Points on a hilly landscape, in no order, each with its height.
A ball rolls from a point to the lowest of its 2 nearest points, and stops where none of them is lower. Distance is the straight distance between rows; heights are no part of it.
K_908 (h 136): [103 157 109 142 194 114 121 141 117 128 150 115 126 133 121 134 118 120
 142 149 116 131 131 127 154 141 119 120 123 160 103 120 144 130 138 122
 127 111 135 110 119 119 116 153 106 114 120 125 145]
K_7 (h 484): [118  87 129 141 108  66  80  68 117 129  98 130 106 129 169 123  99 126
 156  58  66 121 135 102 126 113  49 155 157 119 112  92 148 131 136 176
 105 150 149 128 126 160  90  49 190  90 112 126 167]
K_89 (h 260): [127 143 166 127 123 111 132 107 121 160 152 157 109 178 172 127 139  97
 154  60 103 122 126 132 106 140  71 153 135 134 118 137 166 128 110 193
  67 130 151 106 111 167 137  68 169 113 152 115 142]
K_974 (h 182): [199 126 169  63  77 129 142 106 131 147 131 144 123 124  76 101 136 137
 150 100 170 162 108 110  85 162 129 151 113  97  92 136 167 162  91 132
 126 128 129 142 107 170 150 133 132 169 122 110  72]
K_201 (h 159): [180 147 152  90 110 115 156  94 124 128 133 150 124 121  96 131 128  89
 124 132 157 155 138  88  93 166 132 121 144 111 134 159 163 126 101 115
 135 123 152 128  97 144 144 138 100 153 153 112  66]
K_443 (h 587): [ 99 135  97 121 113 155 173 144 121  76 114 110 124  86 119 123 150 132
 120  83 138 140 158  74 100  84 163 122 137 119 161 119 135  96 165 146
 134 145 107 104 149  97 122 118 114 107  94 125  80]
K_934 (h 218): [133 129 119 158 163 119 136 127 102 120 122 151 142 198 158 134 124  94
 127 163 122 133 111 117 120 158 101 128 147  99 141 125 134 116 157 145
 125 103 134 101 153 118 209 102 139 125 190 170 156]
K_449 (h 187): [112 149 106 112 167 120  90 155 122 181 146 116  88 114 113 153 123 147
 151 110  82  91  96 133 157 137 151 127 111 148  81 149  88 132  88 123
 101 122 122 150 113 154  53 157  92 143  83  80 138]
K_851 (h 226): [192 159 168 103 124 116  96 111 115 151 167 139 159 136 177 161 143 112
  83 140 141  84 195 133 157 110  97 158 154 125 133 142  74 104  50 162
 141 153 146 107 143 163 127 112 114 148 162  86 119]
K_535 (h 581): [160 127 144  84 122  87 142 120 108 132 127 132 124  87 113 136 115 170
 141 118 133 118 125 123 133 151 186 124 126 131 100 146 142 135  69  95
 149 131 127 155 116 148  88 156  99 148  93  84 101]
K_503 (h 535): [105 111 122 139 136 162 130 128 153 125 153 134 155 168  88 109 131 116
 124 223 136  94 120 156 110 145 120 102 145  79 145 108  49 133 139 123
 115 114 143 130 136  95 164 164 113 120 168 182 148]
K_456 (h 166): [ 96 146  94 157 175 148 146 179 117  89 141 115 111  90 159 125 127 123
 149 148 153 136 147 124 147 121 182 119 113 172 143 120 145 116 161  93
 145 128 115  95 112 105 109 156 103 109 102 120 121]
K_608 (h 284): [174 125 206 131 154 125 116 144  90  76  94 152 156 148  96 115 153 139
 142 131 153 191  91 131 135 130 162 150  51 163 100 124 218 120 152 112
 158 124 116 134  99 112 189 210 121 103 129  99  92]
K_318 (h 616): [ 46 156 100 113 191 143 130 169 137 106 138  67  81 116 122 131 129 104
 165 108 102 135 110 158 141 120 116 133  95 165 114 103 144 143 154 124
  73  94 131 109 166 143 151 111 143  99 127 166 158]
K_102 (h 103): [119 125 108 152 173  89 129 123 104 113 139 106 147 121 178 114  80 141
 124 163 102 107 147 111 148 131 148 111 151 128 146 100 119 127 153 100
 181 112 156  83 118 126 134 119 102 118 102 136 122]
K_457 (h 143): [106 139 124 121 153  91  99 106 139 166 159  92  92 109 137 140  82 111
 174 107  81 100 147 135 133 127  98 123 131 166 122 105 164 144  89 128
  80 108 172 112  93 162  77 110 105 120 124 122 138]
K_824 (h 580): [ 94 144 128 109 140 158 192 153 125  63 108 121 119 120 141 117 143 123
 132 106 135 148 156 127 128 113 134 138 113 129 154  95 164 125 153 122
 154 133 135 104 140 123 176 120 147 129 123 146 100]
K_277 (h 602): [138 140 141  81 129  93 159 137 116 101 136  92 122  84 157 136  88 128
 161 110  99 170 144 133 161 136 142 116 132 127 108 128 158 108 107  68
 145 110 111 114 142 100 159 123 121 122 153 127 116]
K_411 (h 472): [125  79 154 147  99 106 112  58  92 137 110 147 111 183 150  98 125 133
 123  45  88 124 111  97 125 131  94 160 148  82 101 127 145 144 135 189
 132 141 119 124 109 164 118  47 178 113 127 129 161]
K_972 (h 543): [138 110 123 138 116 184 145 133 165  87 117 113 181 149 113 133  95 122
 135 246 142 118 127 176 107 140 132 130 142  78 126 101  18 155 154  79
 138 107 155 128 167 104 197 152 146 132 199 191 135]
K_524 (h 350): [149 147  67 124 125 102  88 168 105 145 101 143  94  80 127 136  98 170
 134  83  98  87 151  58 114  81 165  99  94 178 138 140 109 167 135 154
 133 127 143 139  87 131  23 156 100  79  45  53 116]
K_759 (h 79): [126 147 159 149 145 175 135 150 137  65 125 133 173 134  98 145 136 146
 136 236 138 164 153 165 120 126 180 134  83 170 165 124 157 137 129 103
 160 114 134 137  99  95 141 239 105  82 153 150 101]
K_785 (h 438): [131  83 139 163  86 130 115  46 135 208 153 110  77 172 181 166 129 126
 145  66 104 137  98 155 118 158  69 158 158 115  94 174 136 107 117 133
  70 130 122 157 158 211 127  24 218 146 217 174 165]
K_163 (h 204): [147 106 151  76  89 155 164 116 158 163  94 150  97 132  82 133 123 120
 158  64 194 136  48  98  74 161 118 109 117 113  76 149 180 153 101 131
  97 145  98 153  90 175 149 120 133 178 120 104  89]
K_591 (h 300): [164 143 150 128 140  84  94 114 115 133 128 150 131 141 118 111 154 117
 137 109 117 114 126 108 114 110  99 132 109 137 140 132 162 123 111 195
 121 153 147 111  97 132 102 139  98 124  84  76 129]
K_610 (h 498): [145 133 143 140 103  50 102  87 116 136 155 111 124 107 156 121 104 111
 133  78  62 129 164 143 124 134  96 139 175  96 140  92 149 133  99 143
 106 121 157 106 109 144  98  83 178  75 139 126 139]
K_702 (h 566): [128 141 132 122 115 176 192 161 160  65 100 153 190 149 140 125 118 124
 120 176 162 142 120 170 109 143 109 160  81  96 118  88 116 144 153 127
 151 100 130 142 161 127 217 172 145 115 187 173 120]
K_489 (h 512): [125 127  90 177 146 132  89 127 127 144 170 111 137 120 135 100 113 110
  86 194 122 100 168 149 159 113 112 133 146 109 165 123  61  96 119 152
 144 154 118  87 147 109  91 109 124 127 130 134 164]
K_384 (h 225): [128 118 208 159 133 147  78 139 125  60  95 160 181 157  80  97 166 190
 140 167 133 155 129 155 108 126 168 152  78 167 157  99 169 120 130 136
 160 129 123 153 120  84 137 249  89  99 100 114 125]
K_558 (h 605): [ 68 162  81 155 170 158 163 144 159 136 157  93  71 120 153 135 123  86
 129 128 114 110 148 131 124 120 102 132 133 140 140 128 126 126 162 142
  98 104 132  97 156 126 131  82 133 121 156 156 150]
K_950 (h 257): [ 74 124  44 133 130 107 113 143 132 153 107  83 101  71 156 129 111 112
 157  74  92 110 161  95 138  97 113  94 131 165 129  96 130 127 134 127
 118 146 131 106 134 121  76  64 123 100  82 120 158]
K_590 (h 390): [129 141  89 185 138 100  54 123 146 146 137 162 150 124 112 110 153 124
  82 157 141  98 120 121 120 116 107 109 152 113 165 134 104 107 150 172
 127 158 140 120 110  89  70 157  47 144  68 121 148]
K_365 (h 253): [100  85 124 123 112 142 143 120 126 203  90 127  84 174 150 137 113 124
 127  40 148 136  11  95  92 157  82  91 149  91  75 172 104 169 180 155
  90 135  81 159 143 185 162  56 199 172 173 130 152]
K_166 (h 196): [ 63 111 103  92 129 163 162 138 168 197 115 112  67 122  84 144 121 115
 161  93 139 112  89 150 118 126 114 106 101 157 103 121 154 151 119 114
  81 119 135 157 105 161  80 122 125 171 104 119 143]
K_942 (h 463): [ 83 111  96 132 151 146 114 135 123 132 101 137 111  96  91 141 117 202
 118 128 117  75 129 135 148 129 167 123 105 153 112  95 121 141 144 116
 140 129 125 149 105 116  39 158 103 124  59  92 139]
K_487 (h 133): [ 73  90 156 119 116 152 140 127 145 104 110  83 109 142  80 166 119 136
 190 110 129 176  91 112 113 123 111 117 125 158 147 101 207 157 146 109
 121  99 128 152 112 103 106 184 108 104 166 159 145]
K_677 (h 247): [ 70 139  61 154 160 107 122 148 106 124 115 106 110  95 176 112 128 127
 111 101  96 116 152  89 158  87 124 131 125 169 148  98 107 116 180 155
 142 146 123  74 155 134 111  84 140  90  76 126 164]
K_829 (h 279): [ 91 101  92 159 126 149 149 134 137 200 130 128 101 184 151 144 124 125
  79  73 130 114  69  92 100 141  98  96 177  98 123 171  95 141 174 158
  87 125 116 158 162 168 165  74 182 188 185 158 139]
K_451 (h 436): [ 97 129  88 109 109 167 154 167 180 153 148  95  92  68 107 132 121 144
 117 133 163  87 162 165 148 117 167 122 113 144 126 139  96 119 109 120
 117 138  90 119 119 121  59 137 112 136  80 123 130]
K_832 (h 456): [113  67 133 186  72  96 108  55 116 173 132 124  86 180 165 128 122 149
 110  51  79 120 107 117 110 118  85 162 175 106 120 170 132 114 141 158
 106 140 122 141 164 202 118  37 207 123 167 158 155]
K_711 (h 126): [133 144 157 113 162 136 111 160  90 109 104 151 131 137  94 164 134 179
 142 108 124 128  85 138 147 143 177 134  79 133  98 152 117 113 131 130
 153 125 110 165 116 105 117 198  84 139 115  73 133]
K_218 (h 181): [125 136 150 104  93  93 137 128 130 170 172  98  97 119 153 140  95 126
 177  80  88 103 142 146 104 133 100 136 131 145 102 137 148 158  77 111
  80 104 157 122 107 186 130  89 146 138 130 118 116]
K_761 (h 100): [128 114 150 103 115 154 121 143 113 111  91 129 159 134  92 117 155 169
 141 114 143 161  80 125 147 130 153 110 105  98 126 114 127 121 145 126
 158 130 115 177 138  92 142 163  90 143 113 137 143]
K_588 (h 345): [148 116 137 155 112 130 123 101 139 130 140 139 155 141 152 122 145  86
  97 162 102 150 150 157 164 107  80 146 117 131 130 149 160  79 115 157
 116 134 109 129 185 100 181  86 188 133 163 150 135]
K_234 (h 308): [ 90 104  63 203 111 170 152 111 120 178 131 126  82 159 167 130 122 145
  58 111  87  98 108  98 119 114 124 116 164  95 159 158  72 107 170 149
 141 129 101 128 175 170 139  58 175 157 174 183 139]
K_619 (h 239): [197 120 200 116 155 123  93 133 145  75 127 174 179 151  84  98 137 171
 103 207 142 141 142 165 103 131 178 170  83 145 128 135 130 125  93 114
 151 124 144 170 123  74 129 224 102  79 109  98  96]
K_651 (h 473): [ 96  96 100 125 126 143 104 122 141 147  64 164 121 134  95 131 154 181
 129  92 129  87  97  91 111  93 153 118 109 152 121  99 130 119 155 129
 148 160 120 169  93 119  60 155  85 150  32 105 106]
K_708 (h 271): [197 136 182 118 144 140 132 143 125  81 106 166 170 164 136  99 141 102
 125 161 163 175 130 121 104 134 139 156  60 150  86 140 198 124 143 121
 129 113 130 114  95  91 240 181 148 128 147  98  83]
K_490 (h 101): [111  93  80 146 129 113 116 133  78 155 112 113 125 153 134 118 116 146
 127  97 101 122 113  58 124 123 157  79 186  92 139 112  91 150 207 114
 143  92 144 129 145  96 132  98 117 105 120 157 179]
K_94 (h 595): [ 71 134  89 170 126 166 182 137 135  96 145 100  90 115 153 131 133 115
 110  83 118 110 157  84  98 101 138 103 150 130 160 118 142 107 165 158
 114 125 148 113 148 117 117  69 153 106 100 140 112]
K_417 (h 544): [162  96 157 116  71 107 145  80 168 175 135 152 186 168 138 107 134 134
 124 184 160 162 102 173 116 181  80 134 174  89 107 155  90 153  98  83
 136 126 131 160 137 171 204  95 180 190 194 174 133]
K_80 (h 195): [202 114 192 137 154 165  78 105 105  65  88 197 183 138  76  99 182 193
 135 177 165 153 119 110  71 162 228 165 101 140 128 138 140 116 156  99
 181 130 132 186 129 106 123 232  76 113 100 114  82]
K_776 (h 321): [115 160 147 116 164 143 104 180 124  95 112 120 122 121 122 147 161 104
 139 106 113 167 108 143 180 108 104 127  80 173 130 120 151 111 151 156
  94 102 104 110 138  77 174 173 132  94 137 121 141]
K_367 (h 147): [169 119 151 141 115  85  72 115 117  60 122 151 190  78 113 103 130 176
 138 185 139 167 163 122 125 140 160 137 144 114 161  94 128 148 110  95
 185 143 137 149 137  74  53 183  87  65  78 133 144]
K_96 (h 564): [124 105 107 109  83 114 182  93 138 142 134  92 102 104 124 102 119 106
 113 109 152 134 157 139 115 131 143 120 179  94 125 123 110 123 109  81
 150 144 133 143 140 144 139  86 150 173 117 161  89]
K_596 (h 167): [134 152 111 129 151 112 164 133  95 178 140 134 111 171 179 154 118 105
 111 128 145  91  99 103 151 143 103 108 184  96 111 151  80 155 112 142
 139 110 148 125 108 170 171 111 133 170 206 152 121]
K_917 (h 552): [126 110  93 137 112 163 202 151 157 102 116 106 143 148 133 145  69 123
 123 205 170 107 110 152  90 160 133 106 161  77 129 102  46 184 172  69
 156  92 154 123 121 167 176 155 148 169 199 183 119]
K_357 (h 334): [131 133  99 104 129 108 113 152 127 124  99 134  94 107 108 128 115 113
 170  58  94 110 128  67 107  97 148 117  89 189 126 145 161 152 111 165
 106 127 150 147  99 156  86 131 108 102  63  66 102]
K_885 (h 165): [ 94 104 143 106 103 128 153 126 149 143 128 100  80 137  88 152 111 116
 174  71 127 152  80 127 114 120 104 124 105 149 111 127 183 151 125 131
  91 116 126 133  87 131 109 131 125 133 142 117 136]
K_404 (h 342): [149 130 160  89 106 118 110 148 118 111 130 115 118 106 126 136 147  94
 158  98  96 151 126 151 175 101 112 131  92 136 110 139 172 111 101 146
  75 143 102 124 144  96 159 112 139 102 106 104 154]
K_348 (h 191): [ 87  99  97 173 171 149 123 108 121 149 145 118 117 181 129 123 119  96
 115 147 117 159  81 133 116 170 102 127 148  84 126 125 132 127 180 107
  92 110 123 133 181 115 174 104 141 135 201 203 168]
K_15 (h 524): [123 124  93 177 128 157 100 116 143 158 151 126 137 168 102 120 129 105
  82 215 150  95 120 140 132 146 117 107 177  79 173 141  44 110 145 149
 134 154 107 111 130 120 122 115 116 137 151 166 149]
K_753 (h 291): [134 139 134 102 112 181 136 173 167  80 145 141 150  57 122 131 157 110
 105 179 177 152 208 175 140  91 143 153  74 150 147 132 136  86 114 131
 125 145  92 106 123  64 118 157 142 109  99 114 100]
K_673 (h 158): [116  72 111 167 108 123 136  86 120 158 118 107 122 162 110 135 116 115
 104 159 120 154  99 125 116 162 118  99 183  77 152 155  92 107 154 115
 133 130 106 148 166 106 168  90 132 154 184 191 155]
K_178 (h 573): [103 120 157 119 118 171 177 149 130  44 104 106 168 118 129 118 119 159
 122 143 127 150 149 166 138 114 127 152 123  99 145  65 120 140 155 100
 161 104 137 123 157 110 193 150 164 108 164 180 117]
K_484 (h 500): [ 87  96  99 128 136 126 147 133 127 136 127 112 140 113 114  81 120 163
 105 162 113 103 148 158 146 111 135 124 136 100 130  99  82 124 116 132
 143 141 117 124 148 118  97 115 126 140 114 140 144]
K_302 (h 534): [157  98 138 123 127 129 122 107 144 168 138 134 186 175 116 120 130 117
 101 218 142 151  93 169 144 162  93 119 132  78 113 142  84 133  99  88
 149 134 118 148 159 109 182 124 135 149 202 159 156]
K_447 (h 299): [152 141 189  94 153 114 115 166 104  91 106 140 136 110  87 136 143 123
 176  97 109 169 110 142 147 116 146 144  50 191 118 143 204 141 119 131
 119 124 121 143 117 125 150 201 116  89 111  70 106]
K_932 (h 197): [173 156 132  94 121 118 156 118 124 142 152 123 129 151 164 150 118 100
 101 135 146  96 159 123 141 138 111 125 169  84 125 152  65 125  82 117
 150 114 140 107 127 162 160 104 133 172 162 127 107]
K_424 (h 104): [ 94 129 181 145 129 175 147 151 124  73 114 114 138 148  79 137 136 169
 149 146 128 166 130 139 114 134 153 119 109 170 177 112 189 156 161  98
 152  99 139 140 122 113 136 219 103  88 164 150 107]
K_717 (h 554): [144  89 144  94  76 113 163  89 160 127 141 117 160 134 134  93 134 146
 110 181 142 150 148 172 121 150 125 138 176  87 118 116  95 124  67  72
 161 128 132 142 133 142 164  93 160 175 157 172 113]
K_685 (h 180): [148 123 175 135 151 140  90 114 100  62  86 160 193 123 112  95 168 182
 144 126 150 132 138  92 110 136 197 158 119 120 144 101 158 138 149  99
 201 150 139 158 124 112 116 188  57 112  64 132 111]
K_408 (h 258): [189 158 143 128 147 164 160 163 147  88 104 172 162 161 130 152 119  78
 108 204 168 165 133 154 108 134 126 131  73 139  93 145 148 124 139 128
 114 100 136 140 104  83 236 213 132 137 178 112  95]
K_133 (h 273): [149 159 156  85 119 166 149 150 156 102 134 138 144  97 107 131 148 123
 137 152 163 153 152 167 142 109 150 146  56 164  99 139 185 113  92 119
 113 133 103 130 136  88 134 154 134 138 106  95  97]
K_894 (h 213): [139 131 180  73  87 109 174 121 146 122 149 123  99 129 114 121 116 121
 178  68 111 113 127 137  76 135 123 153  92 121 106 127 182 180 102 148
  87 104 158 105 111 192 130 108 178 118 125 120  94]
K_586 (h 227): [107 155 114 103 139 156 142 131 179 227 139 130 112 134 110 154 141 108
 150 131 164 110  72 173 126 164 111 121 109 144  80 153 126 152  94 115
  97 116 108 162 126 176 114 129 122 201 136 127 153]
K_784 (h 523): [158  95 163 126 104  95 108  75 126 159 166 134 162 175 132 106 120 122
 135 177 131 154 102 156 142 144  60 155 165  94  98 130 128 138  95 125
 112 147 126 122 115 122 163 107 151 127 183 121 151]
K_23 (h 155): [133  99 124 126 168 110 104 118  94 163 113 142 110 141  89 147 113 159
 156  94 110 116  66 104 134 155 151 117 108 135  72 137 120 144 122 114
 125 126 121 147  88 123  91 152  83 144  96  91 157]
K_863 (h 286): [ 89 141 138 142 139 166 116 164 121  55 108 107 151  93 135 121 132 150
 100  98 116 132 161 104 158 106 162 125 137 125 207  54 118 132 197 138
 164 127 127  89 136  84 117 164 143  55 117 160 141]
K_729 (h 99): [139 162 147 124 128 122 116 112 155 176 170 129 116 141 115 151 125 100
 139 156 132 121 157 144 133 132 101 137 147 162 138 139 150 146  69 118
  93 123 161 116  72 131 100 143 103 151 138 105 122]
K_167 (h 135): [133 127 101 150 153 102 135 132  66 178 127 128 126 166 160 143  95 113
 115 144 117  98 117  54 138 152 145  83 197  96 127 146  74 148 152 117
 157  96 149 112 104 135 144 127  93 122 159 142 147]
K_788 (h 220): [105 159  61 179 190 128 120 165  96 145 144 130 108 142 182 117 138 106
 104 124 141  93 132  82 148  93 138 121 133 161 122 132 105 112 173 138
 147 133 124  65 140 144 143  85 115 142 109 125 150]
K_396 (h 511): [154 103 166 138  84  56  84  61 124 168 157 131 145 157 162 125 106 121
 136 113  82 148 133 136 146 152  53 156 187  80 115 131 149 119  99 145
 116 135 137 108 119 153 135  85 166  96 183 143 147]
K_34 (h 481): [125 100  99 136 106 118 119  96 132 163  94 163 146 153  96 112 138 163
  98 109 153  90 116  71 121 124 126 119 174 111 137 135 121 132 139 134
 165 151 127 155 108 121  91 115  78 166  49 117 135]
K_818 (h 404): [135 161  79 158 121 107  81 103 145 188 147 141 122 114 122 159 165 115
 106 144 146  73 136 115 140 119 102 107 164 147 157 135  96  82 106 168
 115 173 125 135 111 124  35 125 102 157  87  97 133]
K_176 (h 254): [189 151 132 128 109  88  82  96 109 148 160 137 135 129 185 165 141  94
  96 131  94 114 183 127 161 112  70 136 166 100 145 137  85 113  88 176
 113 161 149 102 143 141  90  84 143 124 148 116 157]
K_303 (h 309): [127 121 121 133 113 129 143 128 155  80 139 139 158  86 131  89 161 117
 110 170 173 151 201 147 137 112 140 142 137 144 167 106 158  97 115 129
 126 153 119  99 143  91 121 100 123 124  94 143 109]
K_63 (h 240): [161 142 143 136 176 130 169 158 117  86 111 148 147 154 165 147 109  69
 132 188 144 148 102 147 142 147 124 115 114 133 108 113 139 121 144 117
 132 103 136 100 129  94 227 159 144 113 177 141 124]
K_269 (h 252): [137 179 124  81 134 163 155 162 162 157 139 140 111 101 108 146 134 110
 136 154 166 116 115 190 139 148 126 130  83 153  97 167 130 120  94 117
 109 120 105 164 124 119 139 158 118 189 137 106 115]
K_962 (h 490): [ 92 103  76 157 139 141 136 132 117 142 113 144 142 147 117  81 121 156
  88 139 134  86 135 102 118  97 147 119 129 125 146 108  90 129 172 124
 179 138 120 110 135 113 107 100  97 140  69 132 140]
K_265 (h 367): [118 130 107 109 102 138 139 136 131 175 157 104  91 100 153 138 117  95
 110 122 117 110 142 168 146 103 102 130 118 118 118 176  83 122  92 143
  91 136  88 124 186 163 150  61 169 183 169 152 157]
K_116 (h 574): [126 111 124  77 106 141 183 134 119 134 118 104 112  84 113 105 120 151
 117  96 145 120 137 101 128 129 174 127 137 118 104 125 119 140 105  94
 151 122 119 131 126 146 122 120 113 172  88 124  81]
K_593 (h 59): [115 114  90 170 141 114 115 100  89 109 150  90 134 132 164 117 100 121
 125 132  93 128 139 106 150 130 144 109 178  84 151 116  74 115 189 125
 142 120 138 106 158  98 144 100 134  83 142 160 162]
K_311 (h 337): [103 112  65 171 121 152 151 122 138 158 154  85  84 108 168 131 114 130
  85 152 124 120 157 152 145 103 129 132 141  96 152 158  78 111 146 140
 115 132  97  97 188 181 142  54 198 163 190 169 129]
K_415 (h 560): [108 130 109 143 137 162 199 152 146  96 118 158 142 168 133 112 117 122
 125 177 157 126 104 160  73 154 119 127 143  83 128 102 101 153 172 113
 157 115 152 138 155 143 197 121 152 168 184 165 121]
K_259 (h 134): [198 160 162  96  85 100 148 101 146 158 176 149 132 155 126 140 129 104
 136 172 136 140 161 127 133 158  95 139 165 126 130 158 152 121  75  90
 117 113 150 135  83 118 139 116 132 146 184 137  88]
K_887 (h 393): [157 125 137  91  76  97 129 116 123 205 151 101  85 113 151 157 123  86
 146  71 102 131 132 150 140 147  99 108 163 130 109 174  97 110  75 121
  70 147 109 144 170 168 168  46 153 182 179 132 158]
K_607 (h 235): [144 132 186 109 102 122 149  85 132 130 122 147 117 167 134 122 123 121
 150  76 142 142 102 114  93 139  85 175 123 109  98 140 201 163 136 148
 104 107 139 100  97 171 158  89 169 112 137 101  95]
K_282 (h 129): [178 120 150 143 157  81  67 135 155  81 152 171 171  73 110 103 129 183
 107 205 126 134 177 173 120 128 155 128 115 134 153 113 120 124  75 101
 143 138 143 143 115  63  26 205  96  58  86  94 129]
K_695 (h 281): [169 156 124 135 117  56  52  86 131 159 138 140 142 145 145 130 159 101
 133 109 106 121 138 113 145 123  64 129 155 127 150 126 136 118  97 172
 109 175 160 104  92 141  77 127 126 120 107  84 178]
K_426 (h 594): [152 167 145  77 133 121 165 159  92  77 145 103 133  70 142 139 116 137
 149 139 133 154 140 134 157 127 187 117  94 152 102 141 135 118  97 101
 167 101 112 119 125 120 156 170  99 113 143  97  90]
K_540 (h 364): [115 173  92 155 159 112  89 161 111 135 131 150 101 100 121 141 121 146
 101 120 122  91 136  84 145 107 169  87 116 150 138 159  78 123 138 168
 132 135 122 112 100 125  42 154  88 110  72  72 133]
K_701 (h 164): [165 118 141 148 121 118  58 132 107  61 106 162 192  67 119 100 160 212
 129 124 149 143 167 126  99 122 212 152 125 111 167 103 133 133 138  86
 195 151 147 186 128  98  43 204  90  90  50 111 107]
K_517 (h 127): [109 116 120 128 106 135 147 116 112 118 104 121 123 146 102 125 144 118
 124 118 138 147  78 108 119 142 133 102 165  91 147 112 123 108 152 127
 140 132 106 138 156  96 147 109 106 147 145 149 142]
K_620 (h 588): [188 142 161  95 141 113 143 110 124  89 135 124 153  88 108 121  99 149
 133 151 137 154 137 129 139 147 197 149 106 119 113 137 161 136  69  81
 165 111 136 135 125 133 134 178 114 118 141 113  48]
K_127 (h 224): [ 91 118  61 108 139 110  87 145 130 203 124  97  89 109 126 136 110 123
 155  87  75 103 110 108 160 104 135  98 120 182  90 113  91 137 112 135
  81 120 144 135 121 151  65  86 112 128  73 111 161]
K_279 (h 209): [167 134 216 165 121 175  64 136 108  50  89 179 208 120 103 115 197 203
 123 169 157 151 179 123 100 128 219 169  88 166 184 121 132 119 143 106
 193 150 121 172 138  86 114 252 104  74 106 114 101]
K_763 (h 417): [144 134 157 112  84 109 125  85 140 209 164 117 117 172 173 158 121  92
 133 105 134 146  89 160 143 160  47 148 165 113  97 154 131 121  91 124
  80 135 123 131 139 187 152  61 191 167 204 148 151]
K_310 (h 326): [156 123 140 137 116 101 127  95 144 131 148 156 140 110 141 112 159  82
 119 191 145 156 170 142 156 101 104 143 114 152 119 143 186  78  90 128
 121 148 124 107 131  89 151 101 123 130 108 117 126]
K_577 (h 304): [ 77 157 149 161 182 165 130 167 112  77 108 112 163 125 135 135 158 127
 125 103 119 157 128 129 167 104 126 134 109 137 168  80 147 109 181 165
 135 117 107 115 154  88 186 171 116  83 124 148 155]
K_362 (h 193): [104 176  73 135 177 147 173 188 117 124 155 122 105 135 178 146 128 104
 138 139 169 105 141  94 140 118 168 108 118 174 104 155 132 121 150 108
 151 117 123  79 100 148 150 115 108 143 101 126 101]
K_943 (h 450): [ 79 123 105 117 136 164 146 151 154 158 133 119 105  89  98 141 113 193
 100 134 150  88 113 172 156 145 195 100 106 135 116 130  75 131 106  66
 162 132 100 170 113 124  54 138 115 164  96 111 109]
K_182 (h 269): [ 99 117 104 136 119 112 114 145  91  62  88 108 150  83 153  88 120 155
  99  97 124 126 167  84 149  78 142 133 133 109 176  76 101 120 182 145
 167 145 129 100 150 111  97 100 138  85  68 137 161]
K_956 (h 420): [115 151  81 135  99 135 127 120 165 181 154  95  98  75 114 148 126 105
 121 137 149  73 162 125 145 119 143  98 159 156 154 146  78 113 119 136
 120 141 107 130  95 135  58  87 107 163  82 115 133]
K_129 (h 106): [141 147 145 168 152 125 104 136 156  63 142 136 152 104 104 131 132 153
 109 214 144 144 179 158 123 127 165 130 101 178 178 133 129 117 107 114
 135 132 127 124 102  84  63 205  89  74 105 123 107]
K_720 (h 377): [151 145 103 148 157 124  85 173 117  93 130 156 140 109 120 133 153 131
  85 138 146 110 124 132 131 108 146 112 119 120 174 153  88  79 154 165
 139 160 106 122 109  80  77 171  76 117  75  99 127]
K_929 (h 285): [151 156 161 119 122  90  87 114 129 122 129 144 116 120 141 127 135  63
 144  50  89  95 151 121 116 101  67 155 113 155 138 116 174 127 120 197
  73 162 161 105 121 167 103  75 135 109  97  81 132]
K_119 (h 228): [117 111 134  84  90 149 171 141 153 184  82 126  95 145 125 159 133 105
 138  19 180 139  47 101  73 157  88  98 133 113  87 177 141 164 145 134
  96 139 103 159 128 190 161  74 172 197 142 138 115]
K_903 (h 316): [104 148 151  98 143 135 130 156 113  86 100 109  98 120 100 147 117 137
 173  68  87 143 101 107 128 100 146 126  78 207 115 112 191 174 141 122
 112 106 141 139 112 166 103 167 120  87 101 101 115]
K_229 (h 361): [127 112 136 107  79 128 149 120 128 104 132 108 108 123 125 129 146  99
 125  97 112 158 130 166 129 121  89 141 129 122 122 139 175 101 123 140
 107 126 107 143 169  87 167  88 167 132 146 145 127]
K_825 (h 625): [ 72 144 114 101 155 132 134 157 119 113 118 104  93 124 136 120 127 125
 146  72  63 106 113 115 130 105  95 133 103 133 121  95 147 138 149 167
  90 105 150 104 155 150 151  99 155  93 105 120 139]

Call two points neighbours if one is among the 2 nearest of the other. Go from one point of each pair to the other, from neighbour to neighbour, staying as low as possible. Name the highest point that can't be avoided.
K_729 / K_761 | K_591
K_729 / K_759 | K_229
K_593 / K_761 | K_950

Where does a ball stop that starts at each point below?
K_863 | K_593
K_588 | K_759
K_717 | K_729
K_591 | K_593
K_558 | K_761
K_832 | K_729
K_384 | K_759
K_619 | K_759
K_942 | K_761
K_903 | K_761
